Points, in no order, along strands that fork, close into loops and pass close to each other.
In the rows, zero is written as 100.
Two points are linked if the straight distance between their rows is under 70. Some points are linked to none.
Q611: 98  113  95  139  109  113  142  60  86  107  102  119  139  64  101  112  94  65  131  111  100  84  100  96
Q971: 112  127  127  68  39  98  112  82  111  67  95  154  122  115  131  88  98  119  101  111  117  80  66  110
Q893: 91  126  105  96  83  71  109  68  104  137  123  119  77  108  89  71  83  88  60  78  117  91  112  114
Q353: 130  76  137  111  145  136  122  106  85  83  93  124  152  81  97  118  85  90  105  97  105  110  96  106
Q809: 134  95  97  104  111  77  90  76  104  108  113  121  95  51  86  107  91  76  70  84  89  128  123  109
Q399: 101  96  88  106  75  112  58  130  117  103  56  70  76  125  107  105  121  91  90  115  115  71  89  77
Q770: 88  80  98  107  122  66  89  100  93  127  133  92  73  68  76  101  81  105  57  82  47  137  138  142
Q469: 87  107  92  122  122  120  102  121  70  110  107  87  139  70  84  128  84  42  143  97  83  127  88  96
Q196: 103  120  113  95  78  119  125  114  53  43  115  129  162  119  140  102  94  96  132  122  134  65  73  122
Q676: 80  91  80  120  88  136  82  92  113  105  57  73  78  98  89  103  121  94  107  88  117  64  102  111
Q849: 87  77  119  105  98  83  59  124  109  107  79  71  36  97  109  73  106  92  65  73  102  123  136  122
Q957: 117  95  113  121  96  99  88  89  120  111  116  115  105  105  83  90  93  84  74  95  114  92  96  100
Q575: 89  89  88  66  56  76  101  123  144  108  122  98  97  122  103  79  95  161  123  110  94  112  57  105
Q54: 68  50  110  80  137  77  69  154  96  114  112  98  69  119  119  73  74  114  110  76  113  134  136  111
Q6: 35  112  96  106  117  115  74  108  61  104  83  42  37  112  101  115  141  92  105  89  52  110  124  91
Q31: 126  121  103  56  45  85  84  108  157  133  112  117  101  103  100  88  95  139  98  104  100  105  74  125
Q193: 79  96  124  121  105  114  65  95  83  107  43  76  57  104  91  104  106  59  90  78  81  108  110  79
Q654: 78  108  79  104  123  72  114  81  90  107  131  79  91  101  68  113  94  109  80  92  56  128  121  121
Q949: 133  83  130  115  110  140  106  104  114  89  98  132  137  100  87  107  102  102  102  114  124  81  84  86
Q937: 122  114  130  97  42  118  136  88  101  64  93  134  160  117  125  95  105  112  114  128  116  80  77  151
Q592: 99  71  95  78  117  69  99  128  111  108  114  113  70  121  94  80  88  141  97  87  98  142  101  88
Q92: 91  132  125  116  110  96  97  86  94  130  116  114  101  97  80  110  86  41  109  84  90  111  87  85
Q55: 53  88  69  95  116  127  79  113  67  85  76  75  50  97  107  127  128  119  117  70  95  96  112  81
Q404: 109  112  133  89  100  124  150  140  75  83  114  114  150  104  102  105  77  129  121  96  147  99  63  122
Q963: 116  107  122  128  102  100  95  104  98  119  132  128  107  84  82  90  71  59  89  76  127  103  106  105
Q644: 145  89  117  105  98  109  116  89  113  104  99  141  146  62  112  99  88  94  77  98  124  110  115  130
Q608: 60  112  98  95  115  62  121  94  79  121  135  86  67  143  80  81  101  134  84  96  86  96  97  92
Q383: 118  101  130  101  121  108  133  117  85  108  96  136  145  70  98  101  65  94  116  84  138  101  86  111
Q490: 83  101  95  99  51  87  81  120  131  124  107  86  67  139  88  88  110  133  87  119  92  78  60  78
Q17: 133  116  106  97  82  81  108  69  89  106  137  160  103  60  116  92  98  99  72  85  103  118  117  119
Q995: 113  119  97  117  130  116  133  124  60  97  104  90  151  66  93  130  79  70  146  95  90  120  78  99
Q779: 86  101  83  114  117  142  82  89  99  96  64  86  77  87  97  109  127  88  108  113  104  70  115  88
Q640: 96  116  118  119  105  83  99  85  88  120  146  132  117  74  90  109  56  47  90  81  97  114  116  122
Q842: 77  101  108  119  103  107  90  81  109  127  119  111  123  93  76  128  87  36  86  99  58  133  118  120
Q636: 118  121  98  88  79  73  132  60  86  70  96  133  108  87  104  88  103  110  83  93  86  119  92  97
Q114: 118  116  132  107  101  93  143  96  61  68  121  149  159  63  107  108  63  73  106  76  116  114  78  117
Q108: 131  109  119  93  88  91  115  91  85  87  130  164  135  54  132  97  60  77  95  80  132  102  109  128
Q172: 99  83  86  96  71  127  75  109  152  99  73  77  91  114  90  101  119  131  115  114  110  73  85  120
Q211: 35  65  127  94  141  92  69  139  67  87  115  91  61  113  114  93  99  94  107  41  77  134  130  102
Q96: 110  107  132  104  126  130  142  132  72  90  95  102  146  102  108  112  83  122  133  124  145  91  68  98
Q783: 42  111  97  111  104  107  77  93  80  120  84  53  66  112  91  126  122  71  101  82  50  123  124  104
Q323: 44  54  134  90  130  85  67  158  78  89  94  104  56  133  123  91  96  113  103  49  102  131  116  87
Q612: 108  77  125  107  104  114  66  111  110  114  88  109  43  92  94  81  127  116  66  76  91  128  116  87
Q339: 125  121  116  68  56  89  109  91  132  113  112  151  125  94  119  89  89  100  104  107  137  89  88  135
Q735: 126  90  92  80  62  111  106  101  142  81  99  86  124  119  105  106  123  142  116  127  94  79  70  101
Q180: 71  69  100  110  130  84  94  111  89  112  133  61  66  106  74  88  100  103  71  87  67  114  128  127
Q883: 110  70  124  113  81  102  64  117  132  127  78  113  71  95  102  74  88  76  73  92  131  109  117  107
Q225: 113  103  116  99  78  116  104  100  138  128  89  111  126  106  97  97  85  102  115  119  137  81  84  104
Q464: 117  89  89  92  83  116  98  101  138  84  85  74  122  114  83  112  111  123  106  114  109  89  93  106
Q93: 99  85  120  128  122  136  77  89  97  97  78  101  85  91  80  120  122  72  91  77  91  102  104  92
Q360: 105  100  120  116  127  117  76  103  100  97  94  94  118  69  74  126  83  38  94  73  88  120  107  99
Q515: 109  135  80  115  119  108  93  90  77  128  106  100  106  94  117  113  106  68  119  122  97  67  88  46
Q925: 104  122  124  74  50  113  126  91  120  88  90  131  133  121  133  110  95  121  117  130  122  69  48  91
Q72: 103  90  100  79  63  92  79  122  128  136  128  117  58  114  107  66  101  143  84  117  108  120  102  111
Q436: 121  114  130  80  79  111  112  112  133  103  99  120  150  115  105  101  77  109  121  122  139  76  61  123
Q829: 112  127  58  119  126  124  80  91  84  103  93  70  107  71  113  109  108  59  116  114  105  61  122  88
Q785: 130  117  114  85  61  96  100  95  133  93  118  128  110  123  93  91  100  119  93  111  116  85  72  96
Q935: 53  54  108  104  140  77  79  141  83  102  123  75  81  130  89  67  77  109  92  73  98  124  131  118
Q288: 76  83  112  96  126  113  87  95  90  101  92  84  62  84  78  113  110  109  86  69  60  144  115  95
Q322: 121  76  114  109  100  113  59  106  109  120  102  106  52  76  99  77  112  83  68  86  108  116  125  114
Q618: 59  87  120  89  143  71  107  115  63  134  128  78  84  137  88  73  97  119  90  79  67  123  116  112
Q480: 108  95  55  91  100  127  96  92  108  71  52  70  110  91  114  116  124  138  122  118  109  85  102  93
Q252: 61  90  69  94  129  70  86  126  82  116  92  55  55  124  99  95  113  125  102  103  86  92  91  72
Q495: 48  114  112  103  121  90  89  107  77  122  100  42  65  116  73  102  116  75  83  95  36  122  119  111
Q387: 56  68  117  107  100  102  71  128  74  79  80  69  38  125  97  92  125  114  91  73  75  114  108  88
Q709: 132  91  120  124  97  92  138  86  74  58  95  119  173  77  112  117  81  81  91  104  112  96  91  127
Q421: 82  89  85  109  105  107  60  100  92  81  75  58  70  82  77  123  108  68  82  61  83  113  126  110
Q499: 90  104  57  117  96  122  63  112  94  108  76  58  60  111  116  100  126  107  102  118  95  68  118  69
Q697: 110  131  45  99  95  88  111  85  109  111  109  72  88  106  103  89  108  99  110  133  116  64  110  84
Q239: 125  115  93  86  63  107  116  95  125  76  92  96  153  115  118  110  109  127  124  141  95  75  70  125
Q203: 120  103  80  100  81  79  123  68  113  82  118  100  114  91  82  103  97  109  80  93  104  85  108  118
Q984: 120  113  107  88  71  123  92  116  147  123  77  106  131  124  118  130  125  124  110  148  100  71  55  83
Q986: 93  72  111  99  81  80  67  144  121  136  115  99  41  115  106  56  103  127  80  95  101  117  121  113
Q302: 111  95  85  128  118  107  114  90  94  99  85  84  138  61  88  137  72  48  109  95  94  97  106  104
Q326: 51  69  114  86  137  95  85  115  83  89  92  85  64  102  88  110  104  108  105  40  76  136  126  102
Q59: 126  126  86  109  95  91  121  96  100  73  107  98  153  97  104  111  89  75  113  119  142  67  92  98
Q178: 106  86  77  79  82  82  119  115  125  87  92  79  114  112  119  94  93  156  148  127  89  111  75  106
Q362: 90  118  86  128  96  75  135  49  94  92  121  105  124  76  83  128  83  63  87  99  49  108  114  114
Q762: 129  107  65  107  112  125  95  92  106  96  83  75  121  88  110  109  119  84  113  128  116  68  109  92
Q508: 100  104  109  87  82  76  101  91  136  138  80  103  74  95  90  76  94  115  92  95  118  117  110  100
Q839: 132  115  93  98  110  149  96  128  122  98  68  95  139  104  136  122  121  114  118  153  118  55  90  83
Q826: 83  132  102  97  70  77  132  57  104  110  121  121  92  107  97  84  80  79  87  97  123  76  101  112
Q954: 45  94  119  95  136  76  92  113  68  122  101  64  56  126  83  92  108  102  84  85  56  134  115  100
Q56: 124  93  73  105  76  73  137  79  93  65  91  85  124  103  116  90  121  146  116  113  91  111  96  104
Q531: 63  81  121  84  139  59  93  128  76  139  127  104  73  130  105  67  77  125  85  86  97  138  120  99
Q80: 84  84  83  107  94  81  107  101  116  122  108  84  69  118  81  86  108  140  93  111  110  94  95  98
Q358: 111  80  108  94  117  110  101  80  107  99  85  104  73  82  77  107  114  123  86  80  75  141  109  87
Q34: 140  88  141  106  122  116  130  77  96  87  67  126  151  83  109  116  102  94  92  108  112  113  94  91
Q41: 99  102  87  110  125  123  104  68  98  91  75  77  118  73  86  121  104  66  108  106  87  93  107  98
Q334: 126  120  123  83  93  85  109  90  96  75  113  138  138  115  104  97  83  81  109  92  133  80  65  88
Q551: 96  146  73  70  47  87  111  78  109  87  101  110  109  123  117  101  109  120  110  136  110  51  76  84
Q420: 97  142  77  110  112  101  124  62  80  111  106  97  114  87  108  109  102  62  110  124  80  88  114  85
Q439: 120  75  92  92  96  93  73  114  127  94  100  89  73  109  83  84  107  126  77  83  97  115  101  90
Q21: 124  125  78  98  72  114  116  84  114  73  109  98  149  113  119  105  110  99  120  142  131  63  81  104
Q668: 92  98  111  116  110  86  77  84  98  119  95  81  75  96  75  93  96  63  80  86  88  105  123  101
Q730: 101  147  81  68  62  99  117  85  102  90  100  124  113  120  129  113  94  88  126  128  132  57  64  79
Q222: 104  108  84  126  116  86  112  67  102  94  123  107  120  82  76  117  91  62  95  94  78  96  105  99
Q572: 114  116  116  121  121  113  104  75  96  120  96  105  104  101  87  110  106  49  109  104  81  109  93  56
Q12: 125  99  123  120  125  123  109  92  87  110  85  117  122  95  77  116  88  62  116  92  106  100  81  75
Q283: 107  113  84  139  112  116  99  105  80  88  123  91  128  92  82  110  87  60  120  103  114  73  90  82
Q28: 103  72  114  90  99  143  71  103  114  85  63  103  64  87  84  108  124  113  85  69  115  97  105  99
Q154: 118  112  101  119  79  85  139  44  92  81  99  127  129  77  100  125  103  72  95  97  63  108  109  106
Q201: 102  138  123  87  93  91  126  90  83  90  124  144  130  84  105  92  62  70  112  85  138  83  79  103
Q478: 78  129  95  90  90  64  142  44  96  100  120  113  97  93  88  93  91  99  84  92  94  91  111  110
Q942: 122  121  119  88  87  105  96  112  104  110  109  130  124  127  106  108  88  86  100  108  143  74  56  78
Q230: 128  85  111  109  118  110  86  90  116  109  96  130  119  57  95  110  77  76  80  88  108  114  118  125
Q422: 60  59  100  117  105  92  78  125  98  92  125  70  50  116  79  82  109  122  72  81  93  108  127  113
Q873: 120  139  96  90  84  129  118  124  82  95  108  128  148  104  153  102  107  110  136  156  124  45  86  80
Q726: 75  65  87  98  145  67  104  119  94  104  137  105  85  95  94  84  78  120  91  72  92  140  137  118
Q275: 70  93  112  100  112  89  66  120  97  119  105  78  67  91  80  100  98  73  60  79  35  158  141  133
Q84: 91  137  80  110  90  77  147  45  77  92  105  100  107  91  104  102  111  88  106  108  82  82  96  96
Q310: 123  119  107  67  40  98  113  101  149  112  98  90  121  97  109  84  100  149  121  112  85  105  63  132
Q122: 116  96  82  106  116  105  67  102  111  86  76  65  73  108  85  114  118  96  93  99  101  95  98  76
Q456: 112  99  56  103  108  101  101  89  96  86  102  79  80  103  96  98  127  134  106  122  88  87  97  58
Q182: 149  88  112  84  82  108  117  73  118  65  90  122  131  108  109  102  115  135  84  122  97  109  80  105
Q3: 92  82  107  112  117  122  79  86  111  77  74  97  118  58  82  142  96  57  84  54  74  103  113  110
Q376: 134  114  126  91  69  103  128  75  82  57  98  132  141  113  115  95  104  90  104  109  121  91  70  91
Q871: 74  130  83  129  114  117  106  69  90  130  112  96  109  93  96  123  111  53  112  124  61  99  118  98
Q95: 76  73  94  99  114  117  68  126  87  76  86  68  51  114  99  109  123  127  103  75  100  106  102  72
Q247: 124  118  62  83  72  114  101  111  129  114  75  83  118  100  130  111  130  136  135  149  92  72  79  88
Q416: 91  111  111  104  104  77  91  85  99  141  134  124  79  94  83  90  89  83  49  86  92  116  127  119
Q199: 69  129  93  126  125  93  84  83  75  130  90  59  77  109  91  101  121  66  96  114  62  85  119  81
Q598: 71  80  54  96  96  109  71  128  102  100  82  59  58  108  109  93  129  139  117  113  93  81  110  86
Q170: 87  78  95  69  81  83  85  143  135  115  120  101  98  133  114  91  84  159  137  103  92  124  73  82
Q620: 117  127  119  58  57  96  115  63  96  71  111  166  110  94  123  88  108  112  89  98  122  104  97  114
Q164: 122  90  102  67  71  99  97  108  154  111  75  93  107  101  105  95  98  155  112  114  100  123  82  119
Q121: 73  103  88  107  118  128  88  88  85  102  78  71  59  96  96  120  130  95  107  90  75  92  110  83
Q99: 127  120  96  62  50  86  106  85  138  112  125  133  107  93  118  81  95  126  86  100  118  109  93  130
Q299: 108  84  95  99  79  95  65  117  137  121  66  73  81  125  97  94  96  96  89  110  127  90  90  94
Q410: 144  117  115  75  73  89  100  78  101  82  117  158  121  74  122  90  104  111  65  96  128  107  108  123
Q674: 134  111  146  79  71  121  114  107  137  87  94  121  163  122  129  103  96  116  106  128  111  95  74  123
Q448: 111  71  96  91  120  86  64  128  94  115  122  109  44  77  110  82  118  128  73  88  99  139  136  107
Q897: 56  102  91  112  108  81  83  113  93  123  85  48  55  129  90  84  108  101  88  106  84  98  115  84
Q372: 83  81  64  82  102  90  88  138  98  111  86  80  75  139  112  102  116  150  123  123  89  109  79  57
Q755: 79  128  103  72  112  57  121  88  85  109  130  105  76  121  82  81  89  129  67  79  82  111  96  110
Q210: 115  70  75  89  94  94  101  103  131  105  120  106  89  77  92  78  102  133  91  86  107  137  122  136
Q805: 122  93  98  125  98  83  108  74  105  83  120  123  132  62  88  115  64  63  68  87  73  90  102  118
Q601: 150  106  135  70  68  109  109  94  131  73  108  147  148  114  127  98  109  131  84  118  106  109  77  118
Q664: 87  91  150  117  94  102  67  112  95  94  65  77  38  113  102  87  115  76  72  80  70  109  117  92
Q788: 63  60  84  110  81  98  71  131  117  97  100  79  51  134  78  77  113  126  99  90  99  109  101  98
Q835: 119  100  105  99  71  105  82  87  130  124  137  121  84  101  78  71  94  97  74  101  126  93  106  121
Q800: 68  90  86  87  113  66  136  97  84  99  128  98  85  130  90  84  94  142  110  101  86  115  96  87
Q477: 69  53  113  79  116  86  67  160  114  97  97  111  77  127  113  89  86  137  126  89  98  134  92  72
Q844: 136  103  135  103  107  113  132  93  81  73  83  126  161  110  119  110  98  96  112  116  127  92  76  96
Q482: 126  97  115  108  64  106  127  88  114  79  115  135  155  95  113  95  96  104  98  108  130  82  83  145
Q823: 99  113  62  81  77  86  107  113  134  101  77  77  102  117  118  91  107  137  128  127  94  86  74  85
Q375: 85  114  110  114  103  81  103  68  101  136  135  123  111  74  89  113  75  49  75  83  55  120  125  132
Q377: 39  64  116  103  121  67  72  165  85  101  92  58  52  144  110  75  101  126  109  107  82  106  110  82
Q215: 106  81  75  76  110  88  101  114  101  84  77  93  85  121  99  97  111  151  121  110  91  120  85  66
Q929: 75  82  97  83  119  63  92  125  104  123  119  77  62  118  99  68  89  135  85  87  104  128  114  99
Q308: 110  125  124  99  102  81  111  71  91  134  107  136  103  84  99  89  81  57  89  76  96  119  98  89
Q73: 116  64  109  111  118  147  91  97  114  87  81  93  112  80  90  121  109  95  97  100  120  72  107  105
Q242: 51  66  80  96  94  108  69  146  120  88  90  73  59  122  97  98  112  147  127  103  104  105  94  95
Q307: 70  109  94  137  105  119  109  99  90  126  115  98  120  83  79  131  75  35  127  97  83  111  103  104
Q417: 83  128  98  127  99  103  138  80  68  102  124  121  126  82  96  116  70  61  127  99  112  85  96  101
Q209: 114  68  92  62  112  108  90  116  124  82  72  94  89  90  100  96  101  151  109  82  107  135  102  99
Q947: 104  71  91  132  125  139  92  98  104  89  89  94  124  71  81  128  93  65  103  78  119  68  106  115
Q987: 122  101  73  68  77  114  107  100  116  87  64  65  128  90  122  108  129  143  126  147  106  85  93  106
Q447: 99  137  86  113  89  106  116  81  79  116  101  112  107  106  111  99  102  81  121  119  121  56  94  62
Q4: 129  126  91  106  130  126  100  112  73  126  79  99  118  88  109  110  102  78  127  123  119  73  94  54
Q286: 133  124  47  98  116  128  94  84  104  98  88  92  114  77  125  89  131  105  106  130  96  68  128  74
Q445: 108  90  87  83  118  77  96  113  94  125  146  126  60  81  112  76  107  142  80  86  105  138  130  105
Q66: 111  107  73  103  114  95  124  64  102  89  63  82  112  76  96  106  119  102  102  112  93  96  114  103
Q557: 110  111  133  78  73  118  123  115  80  58  135  152  153  95  120  92  74  94  114  93  144  78  76  122
Q747: 102  120  120  102  120  112  148  112  62  98  101  109  136  74  96  111  73  86  142  91  119  110  75  93
Q430: 140  81  122  98  115  129  113  73  105  69  72  115  126  92  102  113  110  122  87  106  103  109  97  97
Q491: 114  101  87  105  92  109  98  94  122  115  87  100  102  123  98  111  114  104  103  130  117  65  76  66
Q336: 115  125  85  81  54  86  117  61  93  61  108  111  107  117  111  96  113  112  109  117  113  79  74  104
Q834: 68  71  93  96  148  71  119  110  83  93  125  97  96  127  106  88  84  124  118  93  87  121  106  80
Q50: 45  58  81  97  134  86  96  142  89  93  125  69  76  130  92  86  101  117  112  80  97  100  119  97
Q192: 126  96  88  77  69  73  129  85  99  61  106  111  119  111  116  83  111  154  107  108  95  128  84  127
Q584: 126  93  114  91  73  116  70  109  151  123  80  98  109  108  97  86  96  106  84  105  125  97  93  113
Q169: 83  103  93  110  109  74  94  85  103  127  113  93  87  62  82  120  76  73  63  83  54  128  133  137
Q707: 108  75  103  94  111  146  85  83  119  72  71  88  90  96  90  123  132  123  91  97  115  73  97  89
Q262: 79  113  116  97  107  71  104  98  96  144  111  81  53  121  88  77  92  107  58  90  83  110  120  112
Q467: 61  69  71  110  152  90  106  115  82  86  119  75  73  117  91  95  109  121  125  97  88  112  108  76
Q919: 80  101  111  149  117  134  68  122  79  111  89  69  99  77  89  108  90  32  129  90  107  83  109  95
Q859: 87  60  91  62  110  98  81  135  113  81  75  87  80  123  105  103  98  142  124  81  99  125  85  81
Q660: 141  78  111  93  108  145  99  86  120  74  70  94  108  109  95  122  125  136  90  117  104  94  89  77
Q945: 71  79  97  88  123  75  85  133  101  105  113  87  77  155  102  90  100  140  111  114  91  116  84  65
Q904: 42  85  143  91  129  85  82  135  60  104  98  58  63  109  100  86  101  89  85  65  46  149  130  120
Q291: 97  121  69  117  107  105  75  104  84  126  96  82  69  119  117  95  122  85  95  127  84  70  117  52
Q33: 130  97  115  90  107  144  108  104  127  83  80  95  156  123  124  126  112  117  116  159  107  68  79  98
Q804: 127  113  91  89  101  79  94  78  105  121  142  135  86  72  96  92  104  92  54  88  92  116  124  118
Q795: 108  121  112  94  97  106  116  126  86  111  118  116  126  112  89  91  69  92  125  98  150  70  67  90
Q684: 110  109  46  101  93  73  127  74  84  71  103  72  108  95  104  92  112  123  116  120  98  99  101  107
Q523: 90  105  68  110  108  98  89  73  110  92  78  59  90  73  78  122  99  77  96  81  83  101  113  108
Q933: 63  105  126  114  90  100  60  106  97  112  90  66  67  99  78  105  109  49  72  89  45  139  138  133
Q156: 129  101  104  107  129  138  133  116  68  78  79  102  162  96  147  115  105  100  132  147  123  71  98  100
Q67: 115  127  92  111  110  110  130  109  63  71  117  98  156  89  113  117  76  76  133  115  128  72  81  98
Q577: 60  103  109  141  99  118  83  99  102  123  117  92  103  100  80  123  99  26  116  102  65  117  114  119
Q819: 66  102  142  115  88  99  59  114  89  79  79  67  48  106  87  105  123  77  72  52  65  113  133  111
Q241: 149  105  115  75  96  111  110  95  113  115  105  156  120  72  125  89  111  112  81  109  134  109  104  121
Q320: 100  73  68  101  113  81  120  95  112  74  104  91  98  96  96  89  102  137  114  91  95  127  100  108
Q43: 104  122  99  102  88  121  151  124  50  56  123  110  151  92  119  106  77  104  132  116  137  70  82  124
Q748: 98  126  98  66  88  59  124  78  93  99  122  131  75  106  104  82  93  131  78  80  106  122  108  114
Q446: 114  86  134  104  146  152  114  115  93  92  69  109  141  91  94  129  87  87  125  107  131  93  93  86
Q880: 84  96  83  101  79  69  89  118  109  127  89  68  61  143  109  88  104  117  83  122  97  72  80  68
Q97: 136  112  123  100  109  99  124  89  82  92  107  140  147  59  103  106  68  59  102  76  96  120  97  102
Q106: 134  117  77  109  105  114  131  72  71  72  81  103  143  82  120  111  115  89  114  124  98  75  104  89
Q40: 102  106  54  90  120  119  102  73  90  77  54  61  103  69  111  120  131  110  110  111  86  86  113  84
Q691: 99  119  81  131  132  115  75  104  84  117  82  77  110  84  103  109  91  35  122  104  101  87  106  79
Q784: 131  82  119  104  117  118  81  84  111  111  91  126  74  86  86  102  113  103  68  84  90  117  102  83
Q455: 99  130  85  74  70  60  114  80  123  110  88  98  91  117  102  86  93  123  90  111  115  90  79  88
Q980: 83  114  70  109  106  88  97  78  97  121  88  63  75  106  98  94  99  74  103  119  110  72  113  96
Q706: 77  82  101  126  90  119  64  102  105  94  69  71  69  104  90  95  110  64  93  85  121  74  117  108
Q22: 132  111  93  104  116  141  117  117  93  108  86  109  151  103  142  104  109  108  137  147  129  50  101  80
Q670: 81  90  99  113  103  107  61  94  102  92  83  83  95  73  76  146  92  53  78  74  55  123  130  122
Q368: 66  106  99  115  101  59  100  111  84  138  107  70  63  142  91  81  109  122  75  119  87  86  90  74
Q413: 98  109  91  69  59  65  122  92  121  102  112  113  95  122  104  83  94  152  115  108  100  102  72  107
Q604: 104  92  95  97  71  90  97  103  120  128  130  125  65  112  86  60  109  119  67  98  102  105  114  123
Q441: 73  113  88  127  117  145  63  89  78  110  85  69  63  87  96  119  135  57  100  93  60  89  132  81
Q890: 83  74  95  87  84  130  66  135  131  92  66  76  67  118  93  110  123  141  118  99  103  89  87  99
Q968: 64  104  134  129  102  106  66  102  94  111  68  64  65  100  87  96  109  32  90  80  66  114  129  111
Q997: 85  82  117  116  77  88  70  113  125  118  77  84  46  113  96  67  96  82  66  99  116  99  117  109
Q771: 110  98  130  118  126  120  108  121  88  127  94  107  131  75  78  101  72  69  117  77  122  111  83  96
Q345: 130  127  100  119  129  123  122  111  63  100  111  107  139  87  116  115  94  71  145  116  121  75  88  69
Q312: 84  116  114  128  94  96  135  101  85  114  135  132  131  61  79  114  53  47  106  77  105  97  94  117
Q852: 87  64  111  88  117  93  52  152  95  109  111  111  40  100  112  73  108  131  84  87  100  150  119  88
Q449: 111  96  122  91  93  70  71  124  103  141  122  97  41  108  106  54  111  107  57  102  108  124  126  101
Q265: 79  85  101  147  107  126  65  102  103  97  88  64  90  91  89  123  100  44  96  72  99  78  117  110
Q166: 111  89  104  88  56  97  74  124  160  126  104  105  82  131  83  86  97  124  91  110  95  93  55  87
Q129: 88  127  103  108  103  82  111  70  96  121  107  102  71  123  86  93  112  95  80  107  91  86  88  75
Q534: 79  107  95  122  111  149  70  81  84  100  77  77  92  87  88  146  117  47  115  95  69  96  111  92
Q117: 122  77  95  64  84  96  114  101  137  101  67  115  93  87  105  84  108  143  101  94  114  126  97  111
Q273: 100  90  112  126  121  138  94  118  90  117  80  92  108  93  93  103  94  68  129  105  136  71  91  81
Q555: 98  112  68  100  109  62  126  74  91  95  112  54  95  103  93  96  96  115  98  100  90  98  103  97
Q621: 107  92  90  94  111  69  118  87  83  113  136  128  79  72  101  81  100  131  77  81  74  143  120  107
Q648: 114  96  100  116  100  109  55  108  108  85  55  68  90  112  91  109  108  69  88  104  120  71  92  68
Q868: 74  106  50  85  125  59  108  106  83  112  96  72  80  125  105  88  105  136  120  117  90  96  102  67
Q380: 112  105  120  114  83  92  139  83  54  51  113  136  164  84  121  105  80  74  104  89  124  80  81  122
Q693: 153  100  130  83  96  118  97  82  123  110  91  146  117  100  105  92  100  111  86  106  125  102  90  97
Q923: 105  123  103  88  60  120  101  109  124  122  91  126  132  122  123  119  99  111  122  145  119  54  55  73
Q346: 109  111  89  110  79  72  124  63  99  62  133  126  124  77  99  103  78  80  71  86  96  93  106  118
Q546: 92  83  94  88  134  73  76  116  83  122  126  88  69  78  91  98  84  110  73  69  74  154  145  120
Q775: 102  138  91  91  89  115  125  101  77  97  101  129  137  108  132  107  92  85  138  127  137  47  77  70
Q189: 110  116  119  80  72  98  122  89  97  66  136  158  132  83  110  87  67  77  93  86  139  91  89  126
Q630: 69  104  75  131  114  116  98  61  98  109  102  86  101  82  71  130  112  62  95  105  51  116  118  101
Q474: 108  133  74  91  75  75  103  76  115  105  103  90  98  126  89  93  97  88  108  114  130  68  95  99
Q184: 119  104  99  120  106  105  100  94  109  89  112  91  132  104  83  106  86  72  108  100  139  63  89  96
Q278: 95  67  94  69  106  83  78  154  127  107  121  123  77  129  102  77  88  147  120  104  96  140  84  73
Q179: 116  94  106  95  114  82  126  66  98  112  102  124  75  83  80  89  112  120  79  82  73  132  107  93
Q998: 87  89  104  114  105  105  51  101  105  97  106  94  78  76  81  113  102  79  60  63  55  139  136  126
Q289: 117  125  109  102  56  117  131  87  77  53  101  128  153  123  143  100  118  102  126  134  121  57  71  119
Q19: 56  91  72  99  148  90  82  106  75  86  111  51  74  110  86  110  112  112  106  83  60  124  118  91
Q344: 125  92  92  83  77  68  135  81  94  67  109  136  103  89  112  83  105  134  86  87  93  136  103  119
Q886: 64  62  124  94  116  90  64  144  87  93  94  98  30  127  107  79  114  117  89  71  92  128  109  75
Q503: 122  120  115  101  118  128  160  135  58  79  90  107  160  117  139  114  95  118  137  135  137  89  81  107
Q497: 115  98  80  102  105  77  108  77  116  78  134  102  86  101  72  99  98  121  78  96  86  105  105  103
Q975: 126  101  93  122  109  96  134  80  94  74  86  100  149  70  94  124  79  69  104  99  105  87  102  122
Q553: 118  87  106  116  88  120  136  85  115  89  98  123  153  94  110  104  99  101  117  123  133  60  91  122
Q605: 102  99  86  65  98  61  132  93  86  86  144  142  83  90  114  80  99  146  91  85  89  146  112  113

A piece is all that can be reached along the links. How many separate loops has the piece of each point below (a circle has one, a figure eight two, a Y none), and how many tips (points with one link)?
Q40 => loops 0, tips 4
Q929 => loops 0, tips 5
Q182 => loops 0, tips 7
Q684 => loops 1, tips 9

A tip is a point with one link. Name the tips that can be reached along the links from each point below, in the order of the rows.
Q664 => Q360, Q178, Q819, Q97
Q99 => Q6, Q339, Q945, Q904, Q980
Q416 => Q984, Q693, Q630
Q640 => Q611, Q726, Q308, Q449
Q222 => Q154, Q497

How many points has the smallest loop of links through each point below? Write 0 if it is on no loop.
Q326 => 11
Q823 => 0
Q230 => 7
Q464 => 0
